Points, in no order, along strands that fork, close into loops and pass close to each other.
In the rows, 100 means zero.
Two points are linked if the straight distance between their rows is under 57.3. Some points are linked to none.
(461): [ 94 105 104 111 119  80 108 109  97 114  85  78  86  95 110 100 105 103
  89 118 110 106 100]
(330): [ 80 109  95 109 113  82  94  97 101  99 108  81 100 121  91 102 107  79
  92 112 107  77  88]
(405): [ 73  88 113 108 100 104  88 108 120 107  94 105 109  74  94  94  97  86
  84  83  92  72  98]
(46): [111 118 100 100  83  85  97 105  96  80 114  86 102 122 104  86  81 109
  90 110  86 109 119]
(764): [ 86 101 104 114  83  91  73 105  82  96 108 110 126 111  98 125 108  85
  93 107 109  83  77]
(217): [101 115 114  92  95 102 108 101 118  97 113  91  93  93 117  93  73 114
  93  78  84 105 134]
(20): [102 108 108 106  98 140  78  95 123 103 100  92 103  97 132 113  85 101
 110  84 101  85 116]
(757): [ 83  91 113  78 111  98 127 102 108 101 115 123  95 105  79 108 115  97
 105  85  89  96  93]
(697): [ 89  94  90  78 109 108  94  93  91 109  96 103  99  89  88 115 122  88
  97 119  88  93  83]
(273): [105 104 100 112  73 112  73 111  70  95  92  99 119 102 100 103 114 108
  94 118  97 108  97]
(611): [117 122  77  92  89  93 106  87 107  74 114 107 124  96  81  76  98  82
 101  97  98  99 115]
(398): [125 100 104  85  96  87 103 108  90 112 121  90  92 144  89  91 121 107
  99 128 103  99  91]
(1068): [105  93 105 118 105 108 118  95 115  77 107  89  85 110  75  90 103 109
 117  85 123 106 111]
(89): [ 95 118  93 122  89  77  70 108  85  88  97 102 126  95 105 115  90  89
  85 107 112  89  80]
(813): [105 102 102 116  90 107  66 100 112  98  85  99 106  78 134 124  76 126
 108  90  95 107  93]
(626): [ 80 104  89 105 124  84 108  92  99 105  89  80  94  95 102 104 107  78
  90 118 110  75  94]
(1158): [115  90 109  92  83 101 105 128 106 101 105 113 103 122  99  89  91 140
 100  85  86 127 101]
(861): [115  93  95 116  94 121  84  98 119 106  91  87 114 134  87  97 103 112
 116 129  91  93  74]
(231): [109  91 123 115 117  88  91 120 111 102  87  77  82 129 101 103  96 134
 101  99 104 107  95]
(450): [ 78  81 109 102 117 111 107  92 117 120  91  91  75  83  99 107  95  95
 102 102  89  87 106]
(682): [ 81  99  81  83 103 112 100  86 105  80 108 109 101 112  70  81 105  68
  94  97  89  82 107]
(180): [ 89 115  84  89 110  71 121 119  94 103 103 105 104  94  92 102 101 100
  90  84  85 120  90]
(720): [ 93 103 105 106 102  84  87 112 107 113 108  88 118 123  92  80 112  82
  93 111 113  78  85]
(37): [ 98 101  96  75 106  96 107  89  76  83 114 130  75  85  97 118 104  84
  90  95  63  90 113]
(719): [112  95  84  88  99  87 128  97  95  78  83 106  88  95 122 113  95 132
 109 101  96 140 100]
(267): [105 112 105  94  88  94  89  91 104  99 111  90 116 115 127  91  98  87
  91 135 106  80 108]
(835): [ 77 100  86 107  99 106  88  96  94  90 112  82  98 104 103 114  88  97
  97 122  78 100  90]
(651): [104 107  99 115 115  70  82 112 109 104  98  96 111 104  79  97 112 100
  98  90 117 112  72]
(34): [112  98 116 108  99 100 151 111  83 113 104 134 101 114  93  84 109  91
 107  86 124 109 107]
(630): [ 79 102  96 120 103 106 100 104 118 100  83  64  95 126 115  99  98 113
 103 110  89  88  89]
(316): [ 86 114 101 105  93  97  84 105  43 105 104  92  93  99  99 111 100  87
  79 113  93 105 111]
(1176): [ 64  83 112  97 110 100  79  97 103 104 125 101  85 101 103 101  87  74
  83  96  77  75 105]
(307): [ 99 115 102  88 124  73 135 106  83 104 103 121  95 113  86  93 128  92
  97  78 120  93  99]
(430): [107 108  91  95  74 111  85 113 113  99  83 102 122  80 112  87  90 113
 100  96  84 118 112]
(442): [126 121  94 103  87  84 111  98 103  81 105 100 110 107  93  80  95 104
 101 107 103 115 114]
(820): [113  80 103 102  96 115 148 107  82 108  87 138  88  86 100  91 109 100
 107  88 115 119 103]
(516): [122  81  88  98 101  68 118 104 110  97  99 114  88 114 111  84  92 116
 100  94 103 133  82]
(1130): [117 112 100 131  81 106  65  91  87  90 112 102 112  74  83 112  90  92
 101  94 106 101  98]
(332): [ 93  81 107 114 115 115 125  98 117 122  91  80  67  88  87  87  86 103
 109  91 102 111 113]
(753): [ 82  77 109  97  95 112  93 115 112 121  79 113 110  71  89  99 109  89
  96  87  97 105  92]
(394): [ 78  91 104 115  91 105  89 100 128 118 103 114 117  85 106 102  93  82
 102  97 102  65  75]
(959): [100  79 119  69  95 123 112 115 112 114 106 118  99  97 112 116 112 124
 106  77  80 122 100]
(147): [ 76  97 104 110  85 118  88 102  61  97  97  93  98  99  93  99 104  80
  78 114  99  86 117]
(30): [127 115  97  87 105  73 118 106  82 107 120 101  89 132  93 108 115 116
 100 118 101 104 101]
(779): [ 71  93 104  81  93 133  81 106 111 106  95  90 113  95 102 116 107 103
 105  93  79  94  97]
(39): [ 91  96 111  97 110  98 106  92 121  93 114  99 100  97  86  80  94  76
  91 100 114  59 113]
(854): [102  87 115  95 113 105 114 105 111 107  83  81  72 100 133 105  94 127
 100  92 104 118 118]
(3): [ 79  73 114  95  95 124  84 114 118 113  81 102 103  92  99 111 112 106
 112  83  99 113  87]
(327): [ 85  99  90 120  85 115  74  94 129 101 115 101 121  98  95 104  92  90
 111 111  87  86  69]
(183): [ 94 101 103 104 104  89 101 116  67 123 100  96  84  85  86 108 101  91
  87  98  85 107 111]
(303): [ 91  95 113  94  94 138  72  98 123  98 107  95 116 113 118 121  96  99
 114  86  94  81  99]
(684): [106  87 108 106 101 111 124  93 120 100  89  86  78 109  89  81  97 111
 115  95 106 108 115]
(1092): [118 111 101 106  86 109  72 102  64 100 106 110 112  77  86 121 112  97
 104 103 105 114  96]
(589): [102 104 106  84  96  95  89  85 105  59  86 104 124  87 101 117 104 109
  98 106 116  86 103]
(1117): [122  98  95  75 114 107  89  99 130  98 104  98  85 108 135 117  85 132
 108  87  78 124 105]
(1151): [105 115  81 126 110  88  90  89 110 102 110  90 101  78  79  90  88  88
 111  94 103 109  93]
(232): [112 125  67  98  98  88  95  79 102 102 110 105 111  86  79  89  98  82
 117  94  92 114  96]
(713): [114  93 101  95  96 105  95 103 115 120 115  91  96 127  87  99 113 108
 109 126  83 102  82]
(485): [107 109 104 125  76  97  81  86  98 105 113 103 117 112 122  97  89  85
 102 130 110  72 102]
(449): [101 101 108  96  76 113  85 111  90  93  89  98 120  87 110 101 100 109
  92 107  88 104 113]
(406): [101 115  93  85 115  99 111  77  88  75  95 104 104  92  75  91 107  83
  99  97 132  71 108]
(26): [ 96  96  99 102 115  87 121 112  96 113  76  72  74 100 123 103  96 123
  91 110 109 123 109]
(393): [115 112  84 115 110 100 124  91 105  85  91  91  96 109  74  73 110  96
 109  83 138 106 106]
(982): [122 126  86 112 101  86 113  98  88  79 102  82 101 118  77  75 108  99
 102  93 127 109 113]
(399): [121 100  85  90 109  77 137  88  87  70  91 121 101 100 117 106  97 116
 108  91 122 135  90]
(458): [104 100 100  92 110  87 129 101 113 104  92 116  93  83  87  70 105  75
  90  91 105  69 115]
(352): [ 92 112  93 122 106  93 108  99 101  94 102  76  91  91  82  91  87  91
  91  98  90 104 117]
(530): [ 85 108  81 115 103 125  94  89 108  82  87  66 110 109  95 102  97 104
 105 116  81 103  96]
(182): [123  89  77 102 103  78 133  94  92  91  85 112  98 112 108  88  98 107
 109  89 127 134  85]
(148): [103 106  96  87  96 107 100  75  89  57  87  99 115  86  88 107 106  85
  99 114 120  75 117]
(673): [128  98  93  97  92  96 120 112 109 100 107 108  94 121  97  93  95 138
 112 100  89 127  91]
(1148): [115  95  98  93 103 103 103  96 100  90  78  92 102 105  95 106 112 110
 108 113 110 118  90]
(557): [ 82 112 103 102  89 103 113 111  97  97  97  97  96  88  98  87  83  99
  86  84  81 101 132]
(600): [104  98 105  69 111  99 107  82  86 100 100 112  83  80  91 122 114  94
  98 111  81  91  97]
(408): [116 120  78  80 112  85 109  99  61 117 112  97  85 110  99 111 126 115
 101 116 103 119  92]
(300): [ 99 100  99 136  73 118  81  96  77 116 109 104 100 109 110  95  93  74
  97 123 115  84  97]
(162): [112  95 113 110 103 105  84 103 102 110  80  89  88  90 142 113  83 127
  97  98 102 105 105]
(870): [112  98  96  84 120  90 141 113  80 104 106 143 117 102 108 107 109 106
 101  94 104 112  91]
(295): [ 92 102 107 115 111  96  88 123 107 111  97  71  97 129 103 106  92 130
 102 109  84 102  96]
(426): [ 94  75 116  81 105  99 121 109 119 111 116 111  90 104  92 113 107 111
 111  90  90 117  85]
(119): [ 97 102 103 101 111  94 127 117  75 126  84 109  73  78 101 101 102 108
  83  92  89 115 111]
(573): [ 90  92 113  98 121 111  99  83 125 104 104  79  81  90 124 119  92 106
 113 109  85  82  99]
(735): [101  81 104  94  98  95 132 118  72 110  75 119  82  80 104 105 105 109
  94  84 109 118 106]
(1031): [ 94 105  96  98 106  77  99 116  95 105 105  95 110 109  77 104 112 109
  94  88  99 117  86]
(647): [108  73 119  97  92 115  96  92 128 119  85 108  97  76 111  82 103  86
 107  99 123  90 106]
(346): [ 75  90 110  91 101 100  78  98  87 106 100 114 117  96 105 128 121  83
  94 117 103  74  79]
(383): [110 117  83  83 109  79 136 112  78 114 113 129 100  93 103 100 103 100
  94 105  85 108  94]
(1020): [117 124  98  89 117  74 105 100  79 112 111 104  94 104  92  98 112  96
 108  79 123 100 102]
(419): [110  97  88 123  92 117  79  99 128 100  91  91 115 115 106  89  92 103
 114 109  88 100  71]
(72): [ 90  95 105  83 119  88 141 112  83  97 102 140 108 107  84 102 123  97
 102  75 101  98  92]
(655): [116 113 101 145  87  89  73 104  90 102  95  98 116  83 104 114  86  98
  91 101 118  92  89]
(326): [ 80  93 115  97 106 108  92  91 116 105 116 108  98  89  94  83  90  72
  88  95  85  59 111]
(811): [120 136  89  97 112  72  94  94  60 121 108  95  94 101  98 106 116 110
 116  91 122 110  91]
(575): [115  95  86  72  95  91 106  95 114  90  95 107  96  86 134 114  87 132
 111  95  90 129 101]
(522): [ 99  95  93 107  96 148 101  91 128 109  87  82  91  92 121  95  81 110
 113  89  92 108 120]
(639): [106 120  93  99  95  81  72  92  86  72  95 102 127  84 100 107 104  93
  93 104 122 101  95]
(792): [106  74 119  72  90 126  86  94 126 105  94 111 108 103 108 111 109 115
 116  78 101 115 103]
(1000): [ 69  92  89  91  83 128  88  93 114  90 105 102 123 108  86  77 113  76
  89 112  94  76  99]
(1048): [103  75 105  91 102  99 120  93 120 106  76 108  96  78  97  70  99  80
  92  85 124  94 115]
(905): [ 96 112  87  78 113  98  96  78  87  80 119 102  95 114  69  81 114  74
 108  96 111  83 107]
(845): [ 61  92 102 101 113 106  84  92  95 106 116  96  80  99 111 123  81  89
  93 109  69  85 104]
(641): [116  81 111 118  77 119  63 107 113 108  85 106 115  86 123  97  87 115
 104  92 113 105  93]
(933): [107 115 115 105  93 104  87  99 100  80 117  84  97 106 116  96  70 116
  98  96  74  99 125]
(907): [106 105 102  90 113 109  88  88 132 103 119  82  90 107 131 114  89 110
 115 106  77  99 102]
(107): [102 109  97  95  89  92  89  91  92  73 119  87 106 135 108  85  93  95
  88 125  99  95 115]
(780): [100 101 108 104 109 103 107  85  86  99 112 118  83  74  72 106  92  78
  99  83  94  89 109]
(657): [117  67 121 104  84 108  81 102 117 118  87 106 109  89 115  91  96 102
 103  99 126 108  98]
(53): [ 66  95  97 122  78 114  85  95  68 100 108 108 103 116 104 103 100  72
  84 123 119  81 102]

A tip is a point with one link. Name the tips that can be reached along the links from each point below, in the order of the rows.
(589) -> (37), (430), (1000)
(26) -> (231), (720), (651), (522)
(393) -> (1158), (34)

A fork is a point with three links, a tip a point with one. Leave the first point through the second and follow the links. Name the first fork or tip that comes.
(107); (267) -> (34)
(1020); (811) -> (405)
(326); (39) -> (720)
(820); (735) -> (46)
(394); (327) -> (72)
(516); (182) -> (442)
(626); (461) -> (326)
